Each row is a point on a landscape with many valleys, with its height.
A ball rolls from a point to the lowest of its 4 nearest points, and stops where none of them is lower. Distance is the straight distance between rows; heights are no part of it.
j934: [102 133 141  83  81  97 123 129 121 162  83 112  42  66 138 174 165 161
 144 146 143 218 103 112 111]  height 4.11
j766: [130 138 128 133 130 103 134 163 167 151 132 139 126 118 138 143 118 161
 162  98 112  88 113 144 114]  height 4.02
j309: [184 183 110 108 148 174 127  74  88 134 143 130 146 158 147 125 114 109
  97 115 168 188 128 132 141]  height 3.47
j20: [ 80 127  77  96 126 187 167 127  81 111 135 139  88 116 112 150 159  49
 107 178 153 159 104  72 119]  height 4.69
j150: [168 143 132 133 168 176 121 106 126 144 139 132 163 159 138 101 107 126
  77 113 162 140 117 127 139]  height 4.46
j421: [ 79 105 101  90 103 151 155 126 103 129  97 129  41  84 149 148 185 105
 135 180 142 198 118 114 122]  height 3.85
j802: [139 124 131 145 136 103 137 154 168 144 134 131 134 129 151 136 115 169
 170  89 116  72 130 166 117]  height 4.78
j868: [ 90  91 159 172  86 111 135 141 105  80 129 128 112 108  64 103 164 108
 143 159  79  84 156 126 157]  height 3.67
j431: [ 73 100 119 183 123 150 149 161 123  86 149 134 135 164  64  68 131  67
 109 170  52  52 154 123 156]  height 2.36
j876: [ 91 104 111 133 106 104 123 133 143 104 130 114 131 145 102 107 125 109
 123 149  79 115 120 108 134]  height 2.49
j958: [181 175 114  93 156 148 129 116 122 160 130 157 133 109 184 144 113 138
 128 131 174 185 143 152 113]  height 2.94
j768: [116 131 129 130 123  98 122 150 156 130 133 132 133 133 110 123 110 139
 118 119 103 116  97 112 115]  height 4.93
j552: [126 147 135 107 131  98 126 161 166 156 121 149 113  98 151 170 122 162
 154 124 121 128 110 138 105]  height 3.09
j573: [ 99 113 107  92 104 116 118 116 128 126 117 120 121 114 136 135 136 107
 123 159 128 177 112  96 117]  height 2.54
j255: [100 115 173 152  76  89 119 148 111  95 116 117 104  99  67 131 154 141
 150 137  84 102 130 123 145]  height 2.63
j209: [114 132  59  92 115 189 156  90  92 103 144 157 121 138 139 159 146  52
 128 176 163 165 140  99 118]  height 1.51
j968: [123 133 141 151 136  94 137 161 145 124 130 136 134 125 136 132 129 171
 180  72 102  53 130 156 120]  height 5.01
j898: [163  83 152 188 178 123 117 127 178 130 138  95 160 174 124 104 125 164
 141  76 144  51 153 179 129]  height 6.04
j363: [161 165 114  99 146 139 127 134 138 163 130 158 136 108 177 141 106 142
 118 130 163 168 127 131 110]  height 2.92
j765: [156 101 138 174 177 143 122 135 178 142 142 120 148 161 140 111 114 163
 121 101 143  83 135 170 130]  height 7.36
j43: [113 116 129 176 124 116 132 147 139 119 154 108 162 174  71  70 106 127
 110  88  74  64 120 117 149]  height 1.64
j702: [167 127 127 113 130  89 119 134 166 174 118 118 135 113 187 164 103 187
 170 114 148 133 152 180 106]  height 2.93
j163: [ 93  99  80 109 119 149 134 102 129 118 131 123 143 153 144 108 124  88
 108 169 119 138 130 104 126]  height 1.53
j825: [124 129  60  88 106 162 136  76  97 108 138 144 132 130 154 149 133  71
 131 168 155 180 140 104 118]  height 2.41
j346: [120 113 127 167 132 117 132 146 151 129 151 114 160 175  80  79  97 132
 104  96  90  77 111 116 135]  height 0.92
j644: [111 128 181 133  62  93 127 134  99 128  92 117  55  77  95 161 164 179
 151 128 120 145 127 130 137]  height 3.26
j785: [146 130 120 143 153 149 127 136 160 152 135 132 151 149 130 106  99 140
  95 114 138 113 112 118 129]  height 5.62
j994: [129 149 131  70 107 108 119 128 127 159 100 135  90  69 160 184 145 135
 136 147 164 216 107  94  91]  height 2.79
j987: [125 137 132 124 134  99 133 171 172 156 128 142 116 108 155 167 119 166
 163 110 116 106 114 148 108]  height 3.25
j819: [142 149 112  72 110 114 119 113 118 144 114 145 127  92 157 166 128 120
 126 148 165 213 111  96  94]  height 2.87
j709: [103 134 177 125  99  84 121 158 128 127 111 127  87  87  99 168 153 162
 154 124 108 134 100 121 118]  height 2.97
j242: [ 99 111  88  76 104 136 134  99 106 118 118 132  87  91 152 159 166  91
 138 174 161 210 121  96 103]  height 2.17
j490: [104 125 183 144  78  84 119 149 105 100 112 119 110  87  72 143 152 156
 149 119  90  97 129 119 132]  height 2.38
j218: [ 94  90 172 179  86 103 120 151  89  76 129 114 153 104  59  85 152 118
 147 140  81  44 169 110 155]  height 3.48
j352: [140 155 126  82 128 110 124 155 152 166 109 156 112  73 175 181 125 151
 146 145 157 178 112 127  92]  height 2.72
j711: [ 79  95  75 119 133 163 142 115 124 111 140 130 136 156 135 104 124  69
 104 175 115 127 128  99 134]  height 1.92
j67: [188 212 116 106 163 170 134  68  76 133 147 113 120 190 127 153 125  84
 102 109 175 204 125 155 149]  height 3.33
j588: [138 100 125 162 153 168 113  99 147 134 143 100 174 192 110  73  97 107
  66 117 130 106 120 109 147]  height 4.43
j929: [112 131 140 144 114  89 126 158 137 120 136 129 137 130  88 123 117 140
 133 109  83  93 107 115 135]  height 5.22
j867: [ 91 104 123 165 109 105 128 143 135  96 141 113 156 162  76  83 120 114
 119 122  62  80 134 111 152]  height 2.01
j462: [126 140 139 124 123  96 132 168 163 138 126 143 122 107 126 152 125 156
 151 114 110 109 103 127 111]  height 3.30
j109: [172 105 136 144 141  86 113 123 168 169 120  95 144 129 169 148  99 190
 164  90 144 103 146 186 118]  height 2.56
j888: [168 163 119  87 144 132 128 131 137 163 126 160 130  92 194 164 115 147
 140 143 170 176 142 142 105]  height 2.90
j568: [ 91 102  86  89 112 151 143 112 103 118 121 134  76  99 144 149 165  80
 134 172 153 189 121  99 111]  height 2.67
j432: [ 91 105 146 144  95  97 120 141 125  93 129 116 117 122  77 117 141 120
 134 148  69 108 131 118 143]  height 3.02
j565: [178 163 150 132 208 193 117  88 103 122 140 128 146 188 134 113 135  98
  84 114 174 151 135 149 150]  height 3.72
j933: [125 117  71 105 117 162 130  76 108 122 142 129 157 159 148 113 115  86
 106 150 147 156 137 107 139]  height 3.54
j689: [143 130 103 117 130 149 118 111 135 141 132 130 162 148 140 107  98 119
  87 130 145 147 111 106 132]  height 4.06
j614: [106 136 177 134  84  79 120 161 117 116 113 127  91  92  83 154 148 156
 147 120  97 119 109 120 128]  height 2.68
j277: [146 116 131 150 164 186 115  91 121 138 139 114 172 180 121  80 100 109
  68 114 146 132 125 113 151]  height 4.14
j976: [147 164 125  71 124 115 124 140 135 164 109 155 113  68 176 189 128 138
 136 144 170 203 117 112  89]  height 2.76
j142: [174 156 136 129 200 176 117 109 127 137 133 136 141 155 160 110 126 127
 100 124 176 150 147 164 138]  height 3.28
j911: [105 107 193 167  73  94 119 149  82  94 112 120 127  83  64 125 165 154
 151 127 104  76 151 115 150]  height 3.08
j270: [170 185  76  91 112 167 127  42  77 118 148 130 128 165 142 159 117  81
 128 143 161 205 142 137 140]  height 2.98
j282: [157 168  63  86  96 163 126  53  86 112 145 142 124 138 146 181 122  71
 141 161 167 213 145 123 126]  height 2.64
j121: [157  76 158 194 189 136 121 131 182 124 146 104 164 183 118 103 129 154
 127  79 141  46 145 175 134]  height 5.32
j11: [175 156 118 113 163 156 124 127 136 157 129 145 134 124 180 130 113 145
 114 129 173 159 144 161 123]  height 2.96
j635: [ 94 107 157 122  85  94 120 134 127 116 104 115  74  98  97 145 154 141
 140 152  92 151 113 126 133]  height 1.88
j854: [ 71  98 122 166 122 146 150 160 120  88 142 136 121 143  78  82 128  67
 108 186  64  80 138 118 151]  height 2.35
j760: [185 186 134 113 196 170 135  93  96 139 139 133 122 158 160 133 131 112
 106 117 179 179 142 166 140]  height 3.49
j944: [139  99 140 185 169 111 134 150 161 126 137 103 155 157 123  94 123 165
 163  56 121  30 143 169 135]  height 5.44
j820: [105 121 164 171 103  94 121 152 103  81 136 123 163 128  62  80 130 129
 140 108  69  48 143 111 149]  height 2.04
j832: [113 122  67  81 105 154 143  84  99 105 131 142 106 109 150 167 146  70
 140 170 167 199 130 103 104]  height 1.52
j823: [ 97  87  97 164 125 148 130 116 146 120 146 100 164 191 102  65 106  94
  89 129  88  90 134 107 150]  height 1.98
j2: [190 221 105  93 159 166 146  79  83 141 148 118 109 177 140 173 122  87
 119 109 174 222 125 166 141]  height 3.31
j358: [ 80 101  78 108 134 167 154 121 119 105 137 141 122 146 128 121 134  62
 110 186 125 132 126  96 129]  height 2.06
j479: [146  99 151 191 190 162 121 144 179 134 152 117 165 191 103  87 116 138
  87  88 138  64 127 145 143]  height 3.00
j429: [ 75  94 127 157 118 134 142 154 125  89 135 135 105 140  84  97 145  79
 120 184  70  91 138 126 151]  height 2.33
j226: [ 68  97 115 110 113 136 138 129 120 111 113 124  74 106 126 128 158 100
 134 182 113 166 116 116 132]  height 2.55
j212: [182 131 128 106 159 120 110 118 149 170 114 124 133 109 198 147 108 173
 147 126 166 163 166 181 120]  height 2.88
j15: [ 70  91 117 138 114 132 141 146 124  95 124 128  94 127 100 112 148  89
 120 184  83 124 129 122 146]  height 2.26
j105: [141 135 113 116 127 125 125 132 148 152 134 134 150 128 138 126  99 138
 101 131 128 145 101 111 117]  height 3.01
j40: [103 146 189 145 118  94 131 169 105  93 120 149 135  86 111 130 141 167
 174  85  92  33 136 131 124]  height 3.34
j323: [188 200 112  82 161 139 139 109 112 161 129 151 115  99 203 166 118 138
 151 133 180 212 169 174 114]  height 3.16
j426: [105 143 167 108 101  88 120 160 132 140 104 130  78  82 113 178 143 160
 151 127 114 141 100 119 110]  height 3.23
j93: [140 135 127 148 141 116 132 163 173 146 138 140 135 135 131 130 102 155
 141  93 117  84 109 145 124]  height 5.99
j872: [167 152 117 118 155 166 118 104 119 143 135 135 156 149 146 110  99 126
  87 121 161 155 121 120 130]  height 3.78
j992: [177 189 103  86 129 156 128  72  89 132 139 137 140 136 154 145 112 103
 112 129 169 203 131 123 125]  height 2.66
j75: [ 98 122 159 107  64 102 129 130 109 147  82 108  34  77 111 160 168 171
 150 149 120 194 119 131 133]  height 4.03
j484: [161 119 129 155 164 149 121 135 169 157 134 132 149 148 152 114 104 154
 112 110 150  99 129 159 125]  height 5.35
j733: [ 92 107 153 111  74 100 123 134 112 132  98 112  54  85 109 152 167 150
 139 159 110 176 120 129 135]  height 2.57
j830: [193 200 114  87 166 145 137 109 108 154 129 155 120 113 193 156 121 132
 135 132 179 203 159 171 114]  height 3.05
j772: [139 139 124 136 143 117 129 160 170 155 137 145 136 126 141 132 111 152
 132 109 120 103 114 137 122]  height 4.73
j466: [ 88  99  94 103 113 121 124 116 132 112 121 118 121 130 135 118 130  97
 120 168 113 152 121  99 124]  height 2.37
j488: [108 139 150  84 102  92 114 143 138 158  91 124  65  77 131 189 156 155
 143 138 140 195 100 110 100]  height 3.17
j996: [ 99 115 144 121  97  89 114 142 132 115 117 119 102 110 102 138 143 136
 139 140  90 138 106 114 132]  height 2.02
j126: [123 145 134 106 123 100 122 158 152 147 120 141 123 108 136 155 113 141
 132 122 120 135  96 117 107]  height 2.73
j374: [166 119 173 163 223 193 106 112 138 121 140 128 168 196 128  98 127 113
  70 123 154 108 134 148 148]  height 3.59
j350: [ 95 103  80  92 116 149 138 103 114 112 122 134 117 118 147 138 147  76
 127 172 139 171 127 100 115]  height 3.03
j419: [160 162  98  91 123 147 119  93 110 143 131 141 150 123 156 140 108 115
 108 134 159 188 120 108 115]  height 2.47
j215: [145  98 140 188 178 137 130 147 180 134 146 113 151 180 115  98 119 154
 125  78 130  49 135 162 131]  height 4.41
j342: [156 112 148 160 191 191 109 104 136 133 142 117 166 188 119  83 110 113
  59 114 152 114 127 123 151]  height 3.73
j362: [117 148 135  99 114  96 118 155 150 151 113 141 104  91 140 175 127 142
 140 132 129 159  98 108 100]  height 2.46
j762: [192 196 116 102 165 165 133  92 105 143 142 145 138 141 162 133 114 119
 106 116 174 187 139 146 130]  height 3.56
j80: [188 196 131 114 198 173 137  82  85 130 146 124 122 190 132 145 140  87
 102 103 178 186 130 157 145]  height 3.46
j680: [107 131 143 150 107  91 123 153 131 109 137 121 138 137  77 106 119 139
 138 110  73  80 114 111 138]  height 5.68
j650: [115 114 115 142 122 118 122 131 156 133 139 111 159 159 102  97 101 125
 101 122  97 112 107 105 132]  height 3.24
j973: [150 111 142 168 173 164 122 126 160 141 143 120 159 175 119  89  98 134
  79 106 142  89 116 129 139]  height 4.27
j341: [189 169 123  73 145 105 118 120 134 178 111 138 120  77 221 178 115 164
 173 142 173 215 180 177 101]  height 2.99
j853: [156 118 123 142 141 106 118 139 173 163 130 122 133 131 170 146 110 177
 165 102 139  98 144 183 116]  height 3.15
j366: [108 123 130  80  98 100 111 128 126 146  97 120  83  79 140 169 153 129
 135 149 145 206 104 102 106]  height 3.14
j838: [105 147 174 144 102  85 127 171 117 109 128 138 121 100  90 143 138 158
 159  97  93  74 120 118 130]  height 2.65
j880: [146  98 153 181 188 182 114 118 161 131 147 112 174 199 101  77 102 114
  60 103 141  83 119 122 142]  height 3.42
j57: [138 132 123 141 145 127 133 153 168 154 136 139 142 136 138 124 100 151
 121 105 129  97 109 138 121]  height 5.69
j347: [109 133 160 135  98  84 122 158 131 108 120 127 117 107  87 139 140 150
 146 117  86 102 113 116 129]  height 3.18
j736: [137 112 109 138 139 156 118  93 136 139 136 111 168 175 125  81  98 113
  81 123 129 128 117 108 144]  height 4.67
j836: [115 114  66  94 117 161 136  81 110 112 136 137 143 148 152 124 127  69
 113 161 143 162 140 102 125]  height 3.37
j355: [111 117 115 129 115 108 123 134 149 132 133 120 146 143 116 114 104 122
 109 133  98 127 105 101 128]  height 3.76
j512: [110 130 191 147  76  85 123 153  95 107 108 126  97  75  82 152 159 169
 151 115 108  99 128 121 135]  height 2.53
j537: [100 126 206 159 115 106 135 183  75  86 109 141 161  75 115 106 143 164
 166  88 107   4 140 123 131]  height 3.55
j204: [117 141 150 168 141 105 140 172 124 109 140 140 158 136 103  89 125 156
 158  65  89  24 130 137 138]  height 4.51
j448: [171 148 121  89 141 108 117 126 149 177 118 137 124  91 212 167 111 171
 166 140 160 176 160 169 109]  height 2.82
j230: [142 153  64  87  98 169 136  60  87 101 141 148 120 131 147 175 139  68
 143 172 167 198 142 114 116]  height 2.28
j12: [100 111 169 142  56 102 130 132 102 120  96 111  51  82  94 147 172 167
 147 148 110 148 137 130 142]  height 3.13
j559: [ 84  98 115 151 112 113 128 134 134  98 137 116 136 149  86  89 130 101
 120 155  65 102 130 116 148]  height 2.22
j249: [102  86 195 176  72  91 121 157  76  85 111 112 156  85  68  97 159 140
 151 130 101  40 161 101 151]  height 4.29
j195: [ 87 108  74 100 127 169 151 121 111 110 131 143 116 130 136 132 142  59
 117 176 136 151 125  95 120]  height 2.40
j995: [155 104 159 159 141  64 119 124 147 144 122  81 154 131 151 130 121 183
 189  35 126  54 142 179 126]  height 6.18
j625: [164 156 128  80 140 109 121 142 154 174 110 158 112  65 209 192 120 159
 163 147 164 186 147 147  89]  height 2.78
j808: [ 99 112 211 164  87 101 123 169  72  83 110 120 168  81  82  99 149 152
 148 107 109  25 143  98 147]  height 3.66
j372: [ 80  92 123 163 105 120 133 151 130  81 139 122 131 158  77  83 131  89
 120 166  58  77 152 120 157]  height 2.29
j799: [120 128 102  70  98 121 124  95 110 133 104 126  97  86 158 174 153 100
 139 160 171 226 119  96  93]  height 2.20
j647: [104 138 165 162 118  98 130 175 111  99 135 133 153 120  76  98 127 147
 147  87  79  37 127 116 142]  height 3.70
j55: [157  92 173 188 207 185 105 127 169 121 146 123 171 200 107  93 120 119
  77 110 142  72 136 146 141]  height 3.29
j170: [ 82  96 133 175 108 110 133 147 119  77 145 123 143 147  63  74 142  99
 131 149  56  67 157 120 159]  height 2.24
j459: [116 132 117  87 110 108 119 133 138 141 112 134 123 103 143 149 127 127
 127 143 131 177  99  99 108]  height 2.23
j632: [146 134  97 119 136 172 118  75 111 131 139 121 166 163 139 101 106 101
  84 132 152 151 126 108 142]  height 3.94
j425: [104 121 213 159  79  96 127 165  71  95  99 126 134  67  87 129 159 171
 156 104 120  50 139 100 137]  height 2.86
j505: [180 176 126 121 178 184 124  69  86 126 142 122 146 176 132 122 123  95
  84 109 171 171 131 140 149]  height 3.74
j713: [128 124 129 170 149 110 141 165 149 128 141 125 145 143 125 100 121 163
 162  60 105  37 132 157 132]  height 6.05
j310: [198 216 107  84 162 156 143  98  94 147 140 154 109 123 178 165 122 120
 129 123 181 220 147 169 118]  height 3.27
j31: [153 109 136 151 140  85 131 133 167 145 133 107 142 137 158 139 117 182
 180  73 123  72 140 178 119]  height 4.10
j619: [131 127  99 101 119 129 120 105 135 137 130 129 152 136 145 120 106 118
 105 139 134 161 111  97 122]  height 3.07
j638: [ 97 126  69  88 117 178 164 109  82 109 137 150  75 115 121 174 162  48
 124 178 176 186 116  86 107]  height 4.13
j269: [ 74  95 135 132  93 123 135 141 117 104 114 124  76 111  98 125 158 111
 132 179  91 142 127 131 144]  height 2.39
j886: [105 135 187 155  96  83 125 166  94  90 124 133 142 103  77 120 141 156
 154 102  87  56 133 119 136]  height 2.62
j174: [129 131 131 135 132  85 134 166 165 144 124 141 123 111 151 160 120 166
 181  92 110  81 128 161 115]  height 3.75
j151: [176 169 115 113 166 167 127  97 109 146 131 136 153 145 158 116 112 120
  89 117 173 169 132 134 134]  height 3.69
j360: [133 114 136 178 161 121 140 163 158 130 144 122 148 158 112  87 121 154
 147  59 111  22 134 154 137]  height 4.92
j550: [135 114 122 152 142 154 121 116 152 139 143 113 167 177 117  84  92 122
  80 113 125 116 113 112 143]  height 4.81
j196: [104 111 208 162  67  94 138 152  75 104  97 116 115  65  80 132 168 171
 156 118 118  68 142 105 139]  height 2.70
j984: [126 148 135  83 114  96 116 149 147 155 109 138  95  79 144 179 137 145
 139 137 137 179  92 104  96]  height 2.59
j602: [148 100 152 171 154  71 125 122 137 132 123  79 159 139 141 112 122 184
 183  30 122  37 143 172 132]  height 5.72
j299: [ 72  91  93 141 129 148 143 135 140 101 145 129 132 161 107  89 121  72
 107 175  75  95 130 113 143]  height 2.19
j656: [137 117 107 130 129 144 120 111 145 142 133 118 165 155 129  96  96 120
  87 126 128 136 112 103 130]  height 5.02
j609: [119 123 154 158 140  79 131 147 124 107 125 110 154 126 152 104 129 177
 195  51  98  15 148 171 129]  height 4.47
j164: [164 106 124 157 156 123 122 137 177 151 134 113 145 143 156 127 109 173
 144  96 144  91 145 179 122]  height 4.75
j237: [116 147 166 131 108  83 128 169 130 119 121 140 111 100 101 162 141 158
 163 102 100  91 110 122 118]  height 3.19
j86: [ 96 109 165 159  88  91 124 153 104  86 128 118 136 113  66 102 146 129
 140 130  77  76 146 119 145]  height 3.21
j145: [143 147 124  96 134 105 125 147 163 167 115 150 122  98 185 170 115 163
 154 129 150 146 131 148  95]  height 2.77
j928: [ 83  93  93 136 118 135 135 121 142 111 139 115 144 165 116  92 117  90
 109 165  95 116 129 110 138]  height 2.11
j308: [ 73  92 115 170 120 137 141 140 132  89 151 123 138 169  82  71 126  79
 109 162  60  71 141 127 153]  height 2.34
j611: [ 70  90 111 127 118 145 147 143 120 106 121 130  84 122 112 115 149  85
 118 194  97 138 123 111 135]  height 2.31
j629: [123 128 134 178 154 122 141 162 158 131 147 124 152 159  91  87 116 145
 124  73  98  48 117 134 142]  height 3.45
j556: [108 124 134 100 103  96 116 136 141 135 118 122 110 106 116 145 130 134
 129 144 106 158  95 107 110]  height 1.85
j966: [168 140 142 134 185 187 109  89 115 137 137 125 164 178 128  94 110 112
  67 116 163 138 125 126 146]  height 4.25
j111: [102 113 185 156  82  87 118 152  92  86 119 121 133 100  68 120 153 144
 150 124  90  70 148 113 142]  height 2.69
j4: [176 186  94 103 133 176 130  52  75 127 148 123 135 175 137 143 115  91
 107 123 164 198 133 137 144]  height 3.22
j438: [181 136 134 133 182 161 121 120 149 155 130 137 141 142 170 114 112 148
 106 128 165 142 146 171 128]  height 3.12
j862: [105  95 212 172  62 102 132 153  71 102 107 114 136  61  77 114 170 161
 149 115 125  53 158  99 142]  height 3.11
j553: [149 150  97  95 119 136 117  97 123 139 129 136 143 120 154 131 112 114
 106 136 148 177 118 103 114]  height 2.50
j833: [132 144  89  77  99 135 126  79 105 124 124 135 125 115 156 161 130  94
 130 152 161 211 123  96 105]  height 2.14
j102: [163  90 165 177 204 162 108 125 175 124 140 118 158 186 135 104 124 142
 106 114 154  75 152 169 135]  height 4.30
j921: [186 211  86  89 137 165 130  55  76 132 143 121 123 170 137 164 113  86
 118 123 164 220 127 149 144]  height 3.20
j792: [177 191 114  82 131 142 132  96 109 151 133 156 139 104 168 160 110 116
 122 131 175 209 129 117 110]  height 2.61
j393: [153 141  97 106 132 153 123  84 112 135 135 132 160 140 150 113 107 113
  99 128 154 170 121 107 128]  height 3.04
j403: [ 95  96 165 158  69 104 130 140  99  99 113 119  82  90  75 131 173 145
 148 149 101 112 151 129 148]  height 2.85
j407: [127 130  82  74  95 139 123  81 104 118 126 132 107  98 158 171 146  88
 141 164 171 217 133  98  95]  height 1.95
j73: [ 92  99 110  89 100 122 122 118 117 130 101 117  73  92 139 155 167 116
 135 166 139 199 115 111 114]  height 3.50
j529: [ 75 103  95  99 116 158 153 129 106 116 117 134  67 102 127 139 167  86
 125 182 139 172 114 105 125]  height 3.10
j39: [ 75 102  95 100 127 156 147 133 110 107 122 130  89 114 129 132 157  75
 121 187 129 158 121 101 125]  height 2.91
j434: [170 180  85  81 107 150 129  62  89 124 136 141 133 128 155 168 117  95
 130 143 167 221 136 118 121]  height 2.80
j417: [107 131 177 150  93  87 119 158 104  98 121 130 125 101  69 125 146 155
 157 113  90  76 125 115 137]  height 1.83
j753: [150 143 118 122 144 126 132 148 166 160 131 148 140 118 162 136 101 152
 123 116 137 128 115 142 112]  height 3.92
j5: [169 127 125 134 165 144 123 132 169 156 132 135 135 132 165 123 108 154
 121 123 152 117 136 169 124]  height 3.32
j387: [172 119 165 152 215 184 111 113 142 130 137 128 156 181 138 102 125 125
  84 124 168 115 140 158 145]  height 3.93
j85: [108  90 113 185 131 141 125 122 152 123 153  98 175 204  82  54  99 107
  80 101  87  71 127 113 157]  height 1.91
j655: [ 92 111 134 102  96  97 115 133 133 127 104 115  88  99 116 156 142 132
 133 150 110 173 104 112 122]  height 1.29
j915: [169 135 123 120 164 142 119 134 155 159 130 136 138 131 177 127 109 158
 128 124 162 135 141 168 125]  height 3.06
j937: [ 85 100 130 105  89 121 137 129 107 134  88 118  39  86 124 149 183 140
 139 174 117 191 123 131 136]  height 3.41
j191: [135 143 111 100 125 119 120 136 142 152 125 140 141 115 149 136 109 135
 112 136 141 156 104 110 113]  height 2.48
j433: [117 146 144 153 122  97 136 169 141 116 141 139 144 132  91 115 123 151
 146  89  84  66 109 126 130]  height 5.50
j917: [172 100 142 157 149  93 119 125 172 156 124  88 148 143 154 137 109 188
 157  82 142  86 148 184 120]  height 0.44
j827: [177 174 114  77 143 128 129 124 131 166 119 162 120  83 202 178 117 146
 151 144 180 202 154 145  95]  height 2.89
j394: [169 171  83  93 118 162 124  55  84 124 137 137 149 157 146 140 116  93
 115 139 165 195 136 123 134]  height 2.95
j304: [ 66 109 106 134 130 164 153 154 118 100 137 137 108 140 103 100 137  63
 100 194  93 112 117  99 140]  height 2.21
j133: [ 82  93 132 124  88 124 132 136 114 117 103 122  53  90 111 136 168 129
 135 178 103 163 129 132 143]  height 2.60
j103: [151 114 134 171 164 128 133 148 174 146 146 126 143 158 136 110 112 162
 133  84 134  62 129 165 132]  height 7.42
j264: [ 90 120  81  88 109 171 166 120  83 121 122 143  60  97 141 164 179  75
 133 179 166 198 120  94 112]  height 3.35
j626: [132 129 123 148 140 130 127 149 163 149 141 129 154 151 117 107 103 144
 107 103 116  93 108 127 132]  height 7.26
j925: [ 95 116 120  78  89 119 131 113 110 145  89 114  53  74 148 163 172 131
 141 156 153 229 116 105 110]  height 3.88
j744: [112 151 155 126 118  91 128 171 154 136 120 149 103  93 124 169 134 156
 162 115 105 109 106 132 109]  height 3.36
j157: [154 159 112  85 124 129 123 122 133 149 120 151 130  94 164 155 119 126
 121 142 163 197 115 103 101]  height 2.83
j668: [138 117 133 178 160 140 133 148 168 140 149 117 153 175 102  88 106 143
 104  80 119  65 115 134 143]  height 0.49
j445: [119 139 140 133 116  95 126 162 145 125 133 135 131 130 102 132 115 147
 139 107  94  99 104 115 122]  height 4.53
j13: [151 138 118 126 144 139 127 137 157 156 133 135 150 136 142 120  97 139
 100 124 140 134 112 125 124]  height 3.87
j386: [174 126 146 145 196 171 115 120 149 141 127 127 149 161 159 105 120 140
  96 125 166 122 147 165 131]  height 3.61
j83: [101  97  87 120 118 135 129 110 139 119 135 116 150 159 133 100 109  94
 102 154 110 134 122 103 135]  height 2.18
j919: [171 115 127 133 150 112 118 128 166 171 117 120 137 121 186 145 105 175
 155 120 148 129 155 179 120]  height 2.84
j651: [111 143 161 158 133  97 141 172 116  99 131 140 158 117 118 101 133 162
 176  65  85  15 134 144 136]  height 3.89
j530: [ 83  95 131 187 108 131 141 157 111  79 145 136 139 147  62  71 147  81
 125 165  53  50 162 128 156]  height 2.32
j371: [150  95 141 171 153  95 131 137 159 131 131  99 155 149 133 111 125 176
 171  52 126  41 147 180 132]  height 1.65
j543: [137 140  94  84 108 134 126  84 109 128 127 137 142 118 159 141 116 104
 125 153 151 191 118 101 108]  height 2.30
j842: [139 122 125 160 145 115 139 159 169 142 142 131 136 144 135 115 116 162
 145  88 119  66 123 158 128]  height 7.08
j514: [113 101  84 119 124 158 128  91 125 128 140 116 162 173 135  85 104  91
  93 145 123 134 126 102 139]  height 2.43

Where does a ball stop that starts at each point below?
j431: j668
j150: j832
j736: j668
j632: j832
j505: j209
j992: j832
j689: j832
j625: j655
j2: j209
j425: j417
j145: j655
j976: j655

Call two points neighbours if one is among the 4 nearest of the other. Go from one point of each pair to the other, from neighbour to neighbour, staying as low as possible. Name the highest point that can't be avoided.
j163 and j371: j31
j655 and j417: j432
j917 and j209: j212
j163 and j668: j928
